Points on a hilly landscape, in no order, each with its height.
From any point a climber steps to the highest of the 2 points nearest to it. It stops when none of these is higher. Distance is the straight distance between rows; heights are no part of it.
Z644 height 105: [135 152 139 115 131 110 124 120 135 106  94  67 117 162  69 138 130 124
 120 104 147 106 131 125 100 111 105  77 140 129 157 100 144 137  94 123]
Z295 height 335: [ 95 139 154 149 128 165 149  87 116 151 138 164  98 168  84 135 141 144
 141 114 175 119 122  74  73 142 194 201 151 135 133 142 112  85  80 143]
Z251 height 454: [126 131  89 111  98 126 120 125 160 154 152 153 138 165 195 112 143 125
  84 163 153 168 135 138 141 186 143 126 128 101  97 196 156 130 119 108]
Z832 height 23: [103 138 142 144 133 132 148 118 141 141 156 125 118 129 161 132 129 124
 179 165 128 164  77 123 162 112  46 181 129 140  95 132 163 124 159 145]
Z153 height 129: [132 160 121 128 166 143  89 147  89 127  68  99 102 125  84 167 160 134
  99  91 117 112  92 102  64  79 124  56 162 166 157  74 142 147 129 119]
Z976 height 261: [139  93 153  56 125 148 190  70 152 112 108 124 131 202 151 119  79 152
 160 144 118 151 185 177 112  94 143 173 114 122 125 110 124 105 132 139]
Z622 height 449: [139 133 130 135  85 124 165 139 126 107 118  63 116 130  91 121 117 178
 187 125 115 121 198 110 129 138  75 139  98 136 158 120 166 125 110 134]
Z922 height 84: [125 154 176 170 100 135  80 128 104 124 193 155 137 164 185 114 144 155
 145 153 149 161  76 111 158 155 125 147 101 132 160 145 169 158  96 136]
Z369 height 199: [157  96 142  98 102 131 114  85 192 129 120 162 169 122 157 128 150 169
 173 173  90 138 130 111 151 126  87 177 161 146  99  98 138 129 154 123]
Z552 height 91: [108 132  72  59 136 112 110 111 109 163  37 156 123  97  92 155 120 108
 101 132 115 163  96 158  90  73 132  99 146 118 105 121 144  87 146 156]
Z772 height 135: [162 124 117  87 133 151 136  96 120 126  62 160 127  95  63 129 124 157
 141 100 106 145 152 155  91  62 219 132 120 136 130  76  91  97 149 120]
Z161 height 96: [119  92 187 106 174 130 172  85  92 142 139 114  90 159  75 158 149  80
 136 115 171  99 105  94 141 118 101 151 145 121 104 129  71 156 147 172]
Z304 height 142: [143 126  98 117 117 131 127 153 103 180 138 124 125 115  98 141 143 133
  62 127 146  91 152 131 118 151 182 109 136 105 150 180 141 117 129 128]
Z154 height 90: [110  78 137 130 133 179 128 118 104 163 165 152  95 156 154 134 142  97
  85 129 186  81 125  88  99 172 147 156 173 126 124 179  90 117  94 122]
Z560 height 507: [ 87 148  76 109 129 117 144 122 197  89  87  94 129 115 123 129 120 136
 189 119  96 170 162 128 120 124 130 105  88 118 108 125 135  98 133 107]
Z313 height 106: [172 113 114 118 105 122 142 152 114 125 108  70 136 126 103 115 135 122
 158 135 123 104 145 139 182 110  33  66  99 124 103 122 131 172 155 103]
Z11 height 502: [150 140 157 130  97 127 165 130 142 104 153  91 134 161 112  86  98 132
 150 130 143 100 169 125 165 140 135 153  89 113 161 131 152 116 114 140]
Z378 height 192: [127  67 112  98 123 157 120  95 126  98 103 173 141 145 158 126 100  69
 130 111  98 108 178 123 114 120 131 139 139 154 136  88  56 132 132 128]
Z179 height 336: [129 126  92  81 144  94 126 129 150 121 132 104 103  92 170 160 136 121
 149 141 117 151 168 137 121 168 155 141  71  95 119 169 113 103 145 157]
Z487 height 498: [100 142 141 157 102 123 150 106 170 141 144 152 131 169 114 140 146 104
 112 113 153 169  98 116 104 144 133 144 182 114  87 151  96 127 129 145]
Z421 height 64: [142 145 158 143 118 127 148 137 119 143  89  78 107  92 104 136  92 142
 125  90 111 123 108 157  59 111 143 124 170 116 126  98 128 128 160 147]
Z211 height 383: [144  94 174 169 151 178  69 147  91 103 183 118 137 133 217 140 106 145
 115 130 101 131 117 125  76 156 105 148 142 157 157 126 104 142 113 128]
Z435 height 153: [144 127 169 134 135 142 157 110 114 109 110 136 115 124  47 150 137 147
 154  98 134 144 137 130  75  90 202 151 107 124 128  76  73 114 125 161]
Z840 height 321: [129 104 181 191 122 152 109 136 118 105 148 174 154 104 129 123 120 121
 114 105 113  74 115  74  69 144 125 180 187 176 138  97  95 138  81 148]
Z967 height 222: [124 159 100 166 131 127 138 178 162  96  96 119 134  70 110 101 156 139
 117  85 108 106 116 118 140 124 178  79 156 147  92 104 130 124 161  73]
Z89 height 210: [152 157 126 153 131  91 113 179 129 106 162 112 186 128 121 110  76 158
 112 135 104 125 137 187 159 112 103  73  92 110 190 128 157 146 103 125]
Z722 height 293: [140 162 114 154 116  91 101 144 138 119 148 140 142  79 174 106 150  84
 124 116 119 140  63 130 183 154 183  94  77  81  96 137 127 158 143 111]
Z93 height 260: [ 98 122  89 102 115 137 155 101 111 150  60 158  88  95  96 121 145 112
 130 121 143 137 105 116 128 123 202 172 156 123  80 162 120  63 164 128]
Z837 height 172: [103 103 121 121 159 141  86 127 105  87 135 149 107 106 126 169 202 125
 175 142 106 136 133  48 150 149  98 123  81 152 128 111  85 170 133 137]
Z174 height 119: [ 79  64 117 138 134 137 154 135 130 111 138 133 121 122 158 131 113 150
 128 140 103 115 198 114 111 174  83 212 147 145 136 141 120 113 135 139]
Z549 height 123: [140 155  54  91 126 130  95 124 136 162  83 174 149 127  73 122 131 110
  60 134 139  84 137 143 136  97 176  85 155 136 153 141 157  91  92 106]
Z219 height 443: [ 39 156  75 143 126 123 171 142 121  95  67 111  94 134 106 106 105 121
 139  81 126 132 156 106  94 116 112 165 154 154 113 119 159  92 117 124]
Z465 height 22: [180 124 141 162 128 141 157 147  81 124 151 166 141  70 128 102 126 124
 158 146  90 106 122 106 173 103 148 197 102 136 116 105 117 121 178 135]
Z40 height 66: [ 58  96 131 155 178 133 182 140  82 141 163 162 106 137  97 132 123  92
  97 110 162  84 145 117 137 130 125 204 140 131 130 155 121  90 113 154]
Z648 height 217: [114 187 136 180 147 113 143 141 171 128 161 152 142  88 127 136 153 152
 144 136 109 196  67 123 120 111 197 136  94  97  95 128 122  96 141 121]
Z386 height 249: [131 125 150 135 139 145 110 140 127 135  71 141 130  73  77 150 162 154
  95  94 122  91 112 104  64 110 166 132 215 152 129  93 129 112 139 113]
Z708 height 234: [105 114  86 152 118 141 133 129 109 133  99 169 100  96 131 132 161  94
 123 112 115 128 132  83 140 141 141 156 137 139  84 138  96 112 161 133]
Z364 height 85: [134 137 105  77 102 102  68  77 147 117 115 147 148 172  93 140 186 111
 141 149 154 120 143  89 160 171 105  94 128 118 164 150 126 159  69 141]
Z471 height 485: [182 104 105 124  56 119  71 115 107 151 161 151 145 103 181  99 115 134
 113 154 132 106 149 124 159 203 115 135 126 134 133 148 132 150  90 128]
Z291 height 248: [153  62 154  85 128 166 101  87  99 155 111 147 156 154 124 163 101 160
 111 163 109 146 138 157  93  86  63 142 178 167 136 106 111 144 112 151]
Z535 height 224: [109  73 135  74 142 168 156  80 123  98  97 144 117 165 156 113  71 123
 147 110 108 100 196 140  88 108 150 183 145 151 139  89  89 108 133 116]
Z751 height 285: [ 85 134 121 126 129 173 156  84 106 167  92 181  90 136 116 143 152 151
 148 130 153 172  88 111  84  89 174 195 153 146  83 143 130  77 144 135]
Z763 height 148: [103 132 114 122 197 121  98 145  97  76 156 118  98 119 134 165 175 131
 174 159 123 133 143  87 153 123 103 127  43 126 173 133 134 145 123 153]
Z430 height 141: [126 104 104 139  91 122 141 119 122 141 146 142 118 110 173 121  87 115
 139 138 130 129 192 130 135 188 113 197 115 119 130 172 132 103 113 167]
Z567 height 464: [133 108 133 108 170 138 127 155 111 138 143  75 129 126 112 149 123 169
 125 163 116 132 151 161 124  92  80  90  96 134 145 139 140 139 149 111]
Z841 height 109: [130 164 172 188 117 127 115 161  81  87 201 119 148 176 183  83  93 130
 138 115 129 144 113 130 164 145 132 121  85 111 161 135 144 163  82 119]
Z704 height 102: [ 95 150  90 110 148 135 123 138  83 166  39 193 110 100 106 146 124 113
  95  86 107 157  35 163  83  59 157 126 179 145  89  98 157  59 158 138]
Z942 height 137: [137 128 144 146  99 143  85 153 110  79 126 103 124 160 165 118 181 141
 157 108 124 135 122  84 156 160  87  59 104 135 134 110 135 206 117  99]
Z254 height 329: [112 119 151 104 126  96 123 109 207  73 151 146 166 151 181 100 139 135
 207 143 110 152 123 126 178 158 100 136  92 100 131 107 130 140 121 128]
Z207 height 412: [103 133 126 173 103 153 195 159 143  94 116 121 144 153 127  88 121 162
 150  98 105 136 184 103 104 141 190 167 137 129 111 124 111  84 132  93]
Z414 height 133: [141 161 118 205  79 123 138 169 102 120 171 139 159 182 139  98 108 130
  99 112 120 153 136 138 139 124 127 104 110 128 147 137 132 142  89 136]
Z319 height 171: [ 96 143 117 126 178 129 142 125 142  85 119 167 139 137  66 161 147 125
 150 122 123 165 150 106 104  95 183 127  87 113 125 110  71 102 107 137]
Z328 height 194: [ 95 148 120 150 171 149 158 116 155 106 146 183 142 143 140 137 144 129
 146 140 125 191 102 121 121  90 201 146  92 122  95 128  89  80 137 118]
Z260 height 180: [144  93 106 110 109 131 174 129 106 132 166 164 126 160 184 109 136 112
 156 149 124 171 176 140 196 139  62 166  92 115  73 159  96 139 171 131]
Z236 height 417: [120 133 129 111 177 155 147 170 125 186 122  55 108 104 123 137 106 153
  91 136 133  94  97 159 112  77  91  90 135 131 142 142 179 112 175  96]
Z78 height 495: [138 139  82 138 114 126 122 163 150 126 100 108 146 111 190  87 105  96
  53 122 112  79 126 132 153 156 139 102 143 137 125 124 174 134 138  72]
Z745 height 453: [108 158  93 151 101 136 154 160 159 152  84 115 137 142 149  95 122 117
  73 116 136 127 107 140 126 115 133 104 194 135  87 135 168 116 144  88]
Z67 height 292: [152 117 110  94 133  95 147 112 117 167 133 118 107  47 160 156  85 126
 128 143 108 143 152 165 112 142 168 186 112  91 110 165 116  85 168 176]
Z685 height 452: [121 134 132 160  75 136 195 146 126 126 148 115 127 174  93  93 143 134
 139 116 143 123 194 104 142 153 147 162 127 115 126 151 116 112 117 129]
Z696 height 259: [158 109 119  97 108 123 151 109 109 208 125 129  94  43 146 157 113 185
 120 159 112 130 136 165 123 127 138 180 133 126 126 162 174 106 194 140]
Z563 height 445: [ 99 143 132 120  91 119 123  89 186 117 149 192 165 187 168 111 148  89
 124 138 150 176  97 114 164 147 137 133 139 101  87 146  96 141 115 130]
Z734 height 437: [147 101 145 126  82 152  78  67 154 148 117 155 125 147 169 159 167 122
 148 132 110 168  95  93  88 164 112 119 184 144  90 124  70 159 127 147]
Z961 height 468: [ 51 173  79 133 140  90 148 139 194  72  52  89 105 114 101 115  86 113
 156  77 117 139 158 118  85 147 140 120 137 113 118 107 120  73 122 126]
Z289 height 284: [173 122 142 111 144 142  99 113 104 165 136 163 129 111  62 159 154 146
  95 136 157  94 123 146  86 102 209 121 143 142 181 118 104 124  92 131]
Z652 height 497: [135  76 109 142 114 128 101 142 123 116 143 130 148 120 181 164 130 145
 118 118  75 156 161 140  77 166 118 105 125 124 113 129  75 145 132 146]
Z951 height 55: [ 49 116 101 139 176 116 177 144 128 120 141 119  88 137  64 146 157 103
 129 120 168 130 149 103 129 135 119 149 120 109 120 171 104 107 123 139]
Z831 height 154: [155 180 104 154  57 104 122 144 115 144 142  94 143 168  87 114 119 145
 106 112 151 156 140 145 145 146  93  66 115 117 144 162 160 157  95 140]
Z469 height 214: [125  82 143 160 119 141 134 130 111 130 125 132 123 111 145 130 154  78
 112 117 116 105 104 102 124 150 104 147 174 133  97 131  88 158 156 130]
Z500 height 117: [128 155 111 112 162 120 132 151 113 128  49  68  86 126  57 135 153  92
 105  75 142  80 126 115 104 102 125  45 162 141 115 113 143 124 123 108]
Z771 height 415: [129 118 111  98 132 121 129 156 160 100 123  82 150 132  92 137  97 179
 159 164 105 145 189 152 118 105  59  94  98 139 174 121 162 125 109 125]
Z629 height 488: [176 118 110 109  66 158  70  89 108 176 133 166 121 152 155 135 165 107
 111 132 153 132  99  91 114 160 153  92 161 122  97 150  78 140  95 136]
Z377 height 170: [138 111 123 101 136 128 111 113 176 116 120 175 186 107 139 119 126 126
 131 179 102 121 107 146 169  97 111 131 132 143 110 100 116 149 139 110]
Z309 height 283: [137 185 136 168 128 148 123 128 107 138 150 166 106 100 121 106 123 123
 123 126 138 114  97 107 111 115 216 191 123 140 137 118 146  81 127 130]
Z381 height 184: [143 196 130 142 122 118 127 161 165 107 156 110 158 131  91 107 115 174
 126 136 140 106 121 157 162  99 136  48  84 121 200 111 191 152 100  75]
Z855 height 73: [120 168 166 161 159 115 160 146 148 128  96 112 139  90  48 145 120 161
 137  94 141 154  73 154  58  69 144 122 150 108  99  84 123 101 139 120]
Z348 height 310: [145 130 175 151 147 144 107 118 108 147 153 153 130 123  75 153 143 153
 125 134 160 118 117  93  77 145 175 164 140 133 161 140 109 124  90 163]
Z588 height 104: [ 75  78 142 160 145 162 134 120 120 149 153 108  91 130 154 141 135 128
 107 122 147  88 160  76 100 190  87 200 188 141 141 171 128 119 115 133]
Z889 height 384: [141 133 155 100  92 126  96  87 203  99 142 176 181 191 176  93 138 129
 158 144 136 145 118 118 168 159 164 123 122 117 132 119 115 144  83 118]
Z442 height 418: [ 65 137  85 147 125 137 161 147 124  95  71 115  80  93 127 102 132 163
 144  89 102 132 176  99  90 152 181 188 144 142 111 129 147  59 142  99]
Z799 height 409: [173  81 139 112 113 135  62  93  90 162 180 152 109 129 197 132 108 112
 134 167 150 120 133 115 133 173  67 156 134 136 147 178 112 141  85 162]
Z360 height 382: [142 144 130  84 140 115 124 137 165 184 138  49 107 105 163 123  91 129
 100 151 140 114 100 178 152 123  89  68 137 110 124 154 181 137 176  77]
Z270 height 52: [153 131 130 145 100 113 130 143 138 142 112 129 148  64 102 155 111 158
 118 118  91 153 116 131  98 121 124 133 132 128 125 108 112 122 146 148]
Z178 height 127: [ 85 127 131 114 212 107 115 129 129  89 152 112 112 103  68 171 156  98
 183 145 139 135 114 103 144  96  98 117  65 108 145 127  89 140 125 151]
Z391 height 255: [ 89 151 116 135 173 109 130 159 176  81 142 130 152 115 184 101 119  59
 126 133 132 121  65 138 177 131 132  92  92  82  87 131 122 138 149  93]
Z79 height 235: [134 178 125 168 108 114 114 144 169 118  82 154 156  82  62 123 165 172
 102  93 130 112 109 111 103 120 189  80 191 161 130  82 134 129 120  90]
Z458 height 203: [146 137 128 146 138 121 150 174 138 111 150  96 142  90  86 119 152 156
 133 119 111 118 131 116 143 135 165  94 106 111 118 115 111 140 169  82]
Z477 height 258: [124 185 122 158 158 135 121 139 155 137 114 190 130  67 112 110 139 152
 101 139 122 136  69 123 137  83 244 148 126 156 120 100 152  80 156  89]
Z98 height 227: [136  72 158 119 140 167 144 121 102 149 111 163 180 153  69 144 142 173
  98 148 117 135 117 158  91  53  82 132 177 165 100  95 114 126 124 117]
Z52 height 262: [165  95 154 121 134 136 115 137  91 153  76 158 134  87  29 150 138 155
  85  75 142  77 130 126  58 109 182 134 196 127 164 105 109 106  93 144]
Z448 height 351: [159  90 170 118 152 116  82 111 130 123 178 133 152 120 166 137 116 145
 116 177 133 111 129 147 143 153 106 152 140 132 162 153 130 148 111 147]
Z460 height 572: [169 120  82 121  84 113  79 116 124 150 116 108 119 110 205  91  91  99
  80 148 118  84 156 146 154 196  93 105 121 132 136 138 174 148 118 106]
Z887 height 354: [157 155 136  94  99 106 118 104 127 199 100  36  87 122 142 124 106 134
  97 123 120 102 116 156 129 127  62  41 162 120 161 136 191 159 149 110]
Z790 height 116: [143 165 112 134  87 146  88 117 116 104 118  95  92 167 162 118 152 135
 127 113 126 131 132  94 121 146 138  75 126 150 155 105 158 154 109  97]
Z746 height 92: [145 109 118 107 110 129 156 144 135 155 108  83 170 163  81 123 110 118
 108 128 133 128 131 164 157  92  45  54 138 120  59 134 112 160 163 112]
Z602 height 298: [132 109 154 174 114 144  55 128 117 110 150 161 150 128 139 149 132 112
 102 112 124 103  90  89  84 164 103 118 181 128 146 116  79 171  71 158]
Z907 height 345: [ 99 120 168 211 146 152 124 166  93  88 166 124 133 125 166 118  99 117
 111  99 104  92 130 108  92 147 104 184 160 163 154 104 122 150 112 147]
Z231 height 3: [162 119 153 172 101 143 126 105  89 146 156 185 129 106 140 117 137 109
 145 143 137 112  80 105 179 129  97 199 131 153 114 122 119 147 138 162]
Z752 height 408: [133 167 154 156  93 114 164 112 158 107 177 170 155 185 102  89 152 139
 155 120 150 136 154  90 154 161 202 169 111 103 127 141 114 115  99 128]
Z158 height 182: [146 152 134 145 159 128 121 174 100 129 128 116 177 133  70 122 102 122
 119 137 117 127 102 155 127  57  61  88 113 159 143  87 149 148 120 142]
Z298 height 352: [123 120 171  83 179 135 173 112 118 158 156  77 116 202 157 118  68 100
 105 147 176 126 116 210 134  90 117 105 100 105  99 144 131 112 142 124]
Z906 height 574: [ 71 140  63 110 133 132 102 126 189  89  85 131 121 147 172 131 145 115
 133 120 105 148 171  95 106 158 177 116 125 132 130 129 137  97 111 103]
Z111 height 138: [159  83 149  69 163 132 114 114 140 125 105 138 167 150 129 135 102 107
  87 150 111 105 120 165 126  66 131  98 155 151 133  94 105 142 141 100]
Z905 height 359: [146 137 138  75 139 125  99  84 128 142 111 104  95 126 172 164 134  97
 149 161 116 164  89 141 141  99  76 110 123 139 115 109 127 145 167 147]
Z498 height 385: [141  94 110  71 148 106 113 107 168  82 132 107 125 135 156 154 157 118
 173 134 114 141 194 119 127 173 127 103  87 106 132 140  88 150 130 136]
Z814 height 231: [153 118 131  99 110 125 114  79 155 167 129 132 121  72 165 142 145 185
 159 173 113 132 124 115 123 156 137 187 141 127 111 138 155 117 168 134]
Z492 height 150: [127  82 129 113 117 132 124 110  96 113 161 149 111 183 151 127 153 117
 181 130 153 171 157 120 184 146  36 121  89 135 117 138  96 174 134 160]
Z731 height 207: [154  90 137 125 143 134 133 158  95 156 126 165 197 115  70 148 110 174
  87 166 117 127 136 182 117  49  84 117 132 156 157  95 147 131 124 138]
Z346 height 193: [106 105 155 152 130 136 107 128 114 112 162 150 111 110 145 157 192 125
 157 131 127 145  90  73 141 167  80 139 132 133  81 136  90 182 161 142]
Z619 height 440: [162  71 117  85 148 108 104 139 149 106 132  78 146 101 152 190 131 152
 123 130  83 139 205 143  81 177 113  82 125 111 146 143  70 162 132 146]
Z592 height 9: [120 168 162 200 129 110 147 141 112 144 161 147 132 118 149 120 116  94
 133 128 133 145  47 128 163 109  89 175 124 119 106 132 149 141 145 174]
Z343 height 162: [131 132 127 161 127  95 132 156 134 159 164 138 140  67  75 122 151 153
 107 143 136  91 143 103 141 166 179 174 126 112 147 175 147 109 123 132]
Z123 height 78: [ 93 109 155 167 172 145 151 148  96 140 172 139 108 173 127 112 122  81
  67 127 183  55 117 103 139 141 139 163 180 125 156 175 146 120 106 118]
Z611 height 139: [129 169  53 130 119 138 137 147 102 172  91 156 126 119  86 107 127 150
  86 115 140 114 154 157 126  75 195  89 127 151 182 129 195  87 111  94]
Z490 height 311: [112 139 124 150 119 170 134 117  83 172 112 201  93  95  88 121 131 154
 138 127 152 121 110  94  74 115 197 225 142 145 131 137 131  51  96 147]
Z978 height 144: [129 141 132 165 179 159 101 173  77 133 102 154 136  94 109 155 141 155
  95 116 108 105  79 125  85  62 118 115 158 191 149  68 167 129 135 111]
Z593 height 247: [130 139 110 116 156  95 109 150 139  78 150 135 177 156 111 129 106 132
 121 148 124 145 163 146 146 119 132  95  61 111 182 149 117 131  64 147]
Z225 height 237: [157 103 121 116  76 111 183 124 130 124 126  70 102 115 164  91 114 119
 207 124 110 115 171 123 168 170  70 156  90 114  88 122 131 129 176 132]
Z228 height 72: [ 61  91  87  62 159 102 188 101 120 129 101 118  98 120  72 156 105  66
 173  97 133 141 172 147 140  99  77 131  86  89  85 138  65 103 163 163]
Z758 height 60: [ 95 155 171 151 108 102  72 101 166 112 174 149 136 144 217 115 146 139
 176 146 123 155  64  84 158 199 103 161 129 135 128 129 187 169 109 147]
Z226 height 181: [148 137 108 134 151  81 122 176 154 135 162 118 138  35  73 130 153 157
 109 133 118  94 130 132 166 148 188 105  92  95 154 154 145 127 141 107]
Z37 height 177: [196 141 111 121  68  88 117 142 123 148 161  88 144 135 118 106  86 150
 123 146 137 134 175 181 160 154  91  78 102 126 177 142 169 156 113 143]
Z851 height 305: [136 118 150  77 116 130 183  71 124 136 148 105 106 214 182 109  58 110
 128 149 166 151 152 196 129 109 138 153 101 104 111 137 129 106 128 142]
Z116 height 240: [ 92 135 162 133 188 107  67 141 130  63 132 128 154 151 159 146 121  79
 113 113 137 127  88 118 150 131 104  69  98 123 168 102 119 183  82 131]
Z144 height 173: [161 104 111 121  97  94 104 128  79 131 163 105  94 126 184 125 106 124
 162 142 125 131 209 145 152 209  86 162  78 136 146 165 127 144 109 177]
Z384 height 307: [170 115 181 144 133 145  72 120  90 167 168 138 125 105 147 175 133 154
 127 163 132 140  78 127 105 121  85 142 161 146 146 136 129 157 127 161]
Z846 height 469: [125 156 119 101 146 145 190 122 134 120 122  80  76 183  98 100 131 150
 125 136 178 101 177 122 135 121 184 144 112 133 160 147 183 109 114  84]
Z151 height 38: [ 97 163 153 151 134 108 109  97 191 136 159 142 137 101 169 141 126 146
 161 171 118 156  58 108 144 147 114 185 126 121 107 133 187 122 142 155]
Z61 height 93: [113 165 172 115 172 123 145  92 159  78 101  78 106 161  60 148 121 108
 174 105 163 132  98 125  90  87 155 113 124 114 139  85 104 121 103 137]
Z518 height 114: [117 170  87 162 137 130 138 188  98 168  71 147 116  81 119 149 144 124
  81  83 116 149  68 155  95  65 138  78 151 149 100 104 179  85 165 115]
Z610 height 436: [148  97 157 144 142 139  75 161 128 122 149  69 124 137 194 148 110 155
 120 135  99 153 145 157  99 166  81  86 138 143 151 134 117 170 142 123]
Z287 height 287: [101 129 134 107 142  85 137 136 183  64 161 135 181 167 149 104 101 122
 181 130 117 158 172 161 173 163 106 116  68  81 158 148 111 127  81 136]
Z955 height 159: [131 179  82 137 109 141 106 144 129 150 125 139 145 129 140 104 125 147
  85 155 131 112 133 152 144  93 139  57 116 151 189 114 210 142 107  95]
Z46 height 236: [125 168 101 145 171 106 138 147 144 134 119 171 126  29 107 135 142 143
 148 138  91 172  96 131 129  94 211 160  86 118  96 121 118  78 166 130]
Z334 height 524: [146 143 135  91 143 123 175 125 110 123 129  68  92 144  93  92  82 124
 142 163 153  73 183 148 152 103 151 159  90 113 188 143 173 109 131 120]
Z365 height 160: [142 128 166 157 176 144 121 169  57 161 140 133 134 119 113 152 111 111
 100 129 127  97  74 159 119  70  80 146 146 165 139 105 162 128 138 158]
Z838 height 332: [161 140 152  92  83 106 138  97 184 170 105  26 108 139 141 121 108 163
 112 107 129 112 149 142 111 156  96  77 191 118 156 124 169 131 143  88]
Z701 height 206: [178  85 151 108  99  98 144 107 107 113 154  73  93 129 152 117 127 120
 204 103 135 129 195 137 158 209  72 130  89 111 120 144  95 161 137 163]
Z565 height 366: [ 93 134 146 125 110 157 150  67 134 119 165 186 112 210  88 125 158 116
 157 125 179 141 142  92 133 137 177 158 131 129 137 141  83 125  76 135]
Z101 height 209: [127 103 105 126  96  94 155 137 126 109 159 126 119 101 176 112 148 108
 191 133 100 163 153 122 189 179  46 142  90 104  67 131 105 151 170 148]
Z968 height 110: [109 122 155 113 174 109 146 109 127 125 147 128 123 141  68 182 153  99
 137 128 157 147  85 125 135  96 115 102 112  94 116 134  65 155 129 166]
Z49 height 387: [146 151 101 107 114 122 125 138 153 143 174 171 164 126 185  97 162 136
 116 172 124 154 125 149 196 140 169 111  82  81  92 171 145 125 158  87]
Z125 height 126: [153 101 126  94 135 120  99 119 107 106 121 101 119 147 129 129 121 121
 183 152 112 135 154 129 180 114  22 113  88 161 137 111 141 170 138 136]
Z70 height 508: [ 72 156  80 122 104 127 135 120 199 125 122 119 135 200 169 117 125 113
 103 126 152 163 151 131 121 171 144 113 139 118 118 173 146 111 100 103]
Z786 height 289: [135 121 170 129 112 116 175 133 126 127 112  35  84 110 154  89  51 125
 140 106 127  66 159 134 120 145 110 192 140 126 139 120 180 113 164 134]
Z678 height 267: [105 102 144 141 104 134 209 149 134 115 121  60  96 145 161  81  76 115
 156  94 125  83 185 125 140 162  80 177 140 117  99 139 130 123 168 113]
Z296 height 82: [ 98 179 170 136 186 115 133 102 152 126 113 120 103 128  46 153 142 128
 123 124 166 154  62 140  66  79 190 122 138 117 130 104 128  94  93 163]
Z883 height 414: [170 120 124  98  83 123  87  87 147 128  92 124 125 143 171 138 160 111
 154 134 100 158 110 113 131 144 106  81 125 132  92  95  99 171 143 127]
Z106 height 83: [ 84  93 128  81 148 129 194  82 100 145 111 126  76 150  59 138 124  53
 151  77 162 121 130 121 135 106 110 132 133 111  84 117  55 121 160 150]
Z808 height 103: [131 150  81  98 131 109  56 119 150 137 109 152 151 131  86 134 158 117
  77 155 149  91 122 101 153 137 141  84 136 134 185 155 156 138  72 112]
Z554 height 423: [ 91 152  73 132 126 141 148 138 133 115  83 110  88 129 112 105 152 139
 109 121 154 104 178  95 122 143 203 152 127 145 135 165 152  79 124  88]
Z109 height 270: [127 142 155 155 142 106  54 141 134  91 137 110 156 106 129 158 151 123
 120 116 104 123  80  93 121 154 116  69 136 136 153  95  99 189 111 131]
Z957 height 226: [108 130 114 144 119 103 115 152 160  78 110 139 168 114 156 113 108  54
 109 108 107 119 111 142 166 142 102  99 118 124 101 108  94 159 121 125]
Z394 height 197: [114  82 106 138 142 129 128 161 120  86  88 161 167 120 165 114  80  68
 115  96  70  95 158 140 129 118  85 129 132 163 105  74  73 147 144 120]
Z946 height 39: [159 142  98 170 102 117 169 159  93 144 113 146 142  68 105  98 115 145
 131 109  78 140 156 129 133  96 148 152 111 132 111 100 120  95 150 124]
Z187 height 276: [162 107 162 129 134 139  85 110 109 142 163 136 138 161 147 160 124 166
 130 165 121 186 107 177 103  84  53 121 142 159 142 116 124 155 121 171]
Z48 height 125: [146 134  76 146 116 125 124 187 104 187  99 126 125  73 100 155 140 122
  57  88 123 104 116 166 109 111 154  79 163 125 142 142 166 110 146 119]
Z824 height 309: [148 137 160 120 102 117 155 107 150 158  98  29  88  86 138 111  67 180
 128 110 108  77 131 149 101 151 128 155 181 121 168 117 198 121 146 102]
Z340 height 334: [153 170 122 136 100 106 150 145 150 122 166 145 146 113 128  83 160 108
 142 129 133 122  95 113 218 141 196 125  80  78  91 155 136 130 157  79]
Z604 height 165: [134 129 135 135 101 135  65 157  95  86 145 150 167 142 197 105 161 138
 132 133 140 155 104 121 204 149 114  65  94 105 156 120 148 208  86  96]
Z248 height 393: [127 112 173 118 154 157 178 133 104 162 153  97 129 201 127 128 113 124
  72 150 179 107  91 172 130  91 122 121 150 135 112 155 169 110 138 108]
Z235 height 204: [121 119 171 120 170 117  50 134 104  77 168 141 147 159 212 135 135 116
 151 141 150 167  91 147 182 139 102  85  79 118 162 120 119 199  97 132]
Z594 height 424: [124 114 131 128 117 152 166 141 104 195 116 128 122 161 134 125 131 117
  58 113 146 126  73 179 120  86 145 111 191 122  71 148 150  97 168 108]
Z973 height 113: [163  86 124  91 170 165 153 116 102 126 109 161 155 135  87 129 110 132
 105 145 115 106 158 168 121  59 175 132 120 142 145  96  91 112 140 121]
Z282 height 549: [127 154 119 148  57 164 114  87 139 156 127 160 108 202 139 128 160 107
 123 107 155 166 101 104 102 157 187 110 145 120  87 142  92 131 119 140]

Where does a climber stop that starts at each point below?
Z106 | Z295
Z973 | Z652
Z231 | Z460
Z604 | Z652
Z552 | Z295
Z772 | Z295
Z704 | Z295

Call two points neighbours if one is among the 2 nearest of the other. Go from one point of each pair to the other, from neighbour to neighbour, staying as high as possible. Name the lowest point that can't be avoided.
Z295 and Z460 | Z378
Z906 and Z334 | Z442
Z906 and Z567 | Z771
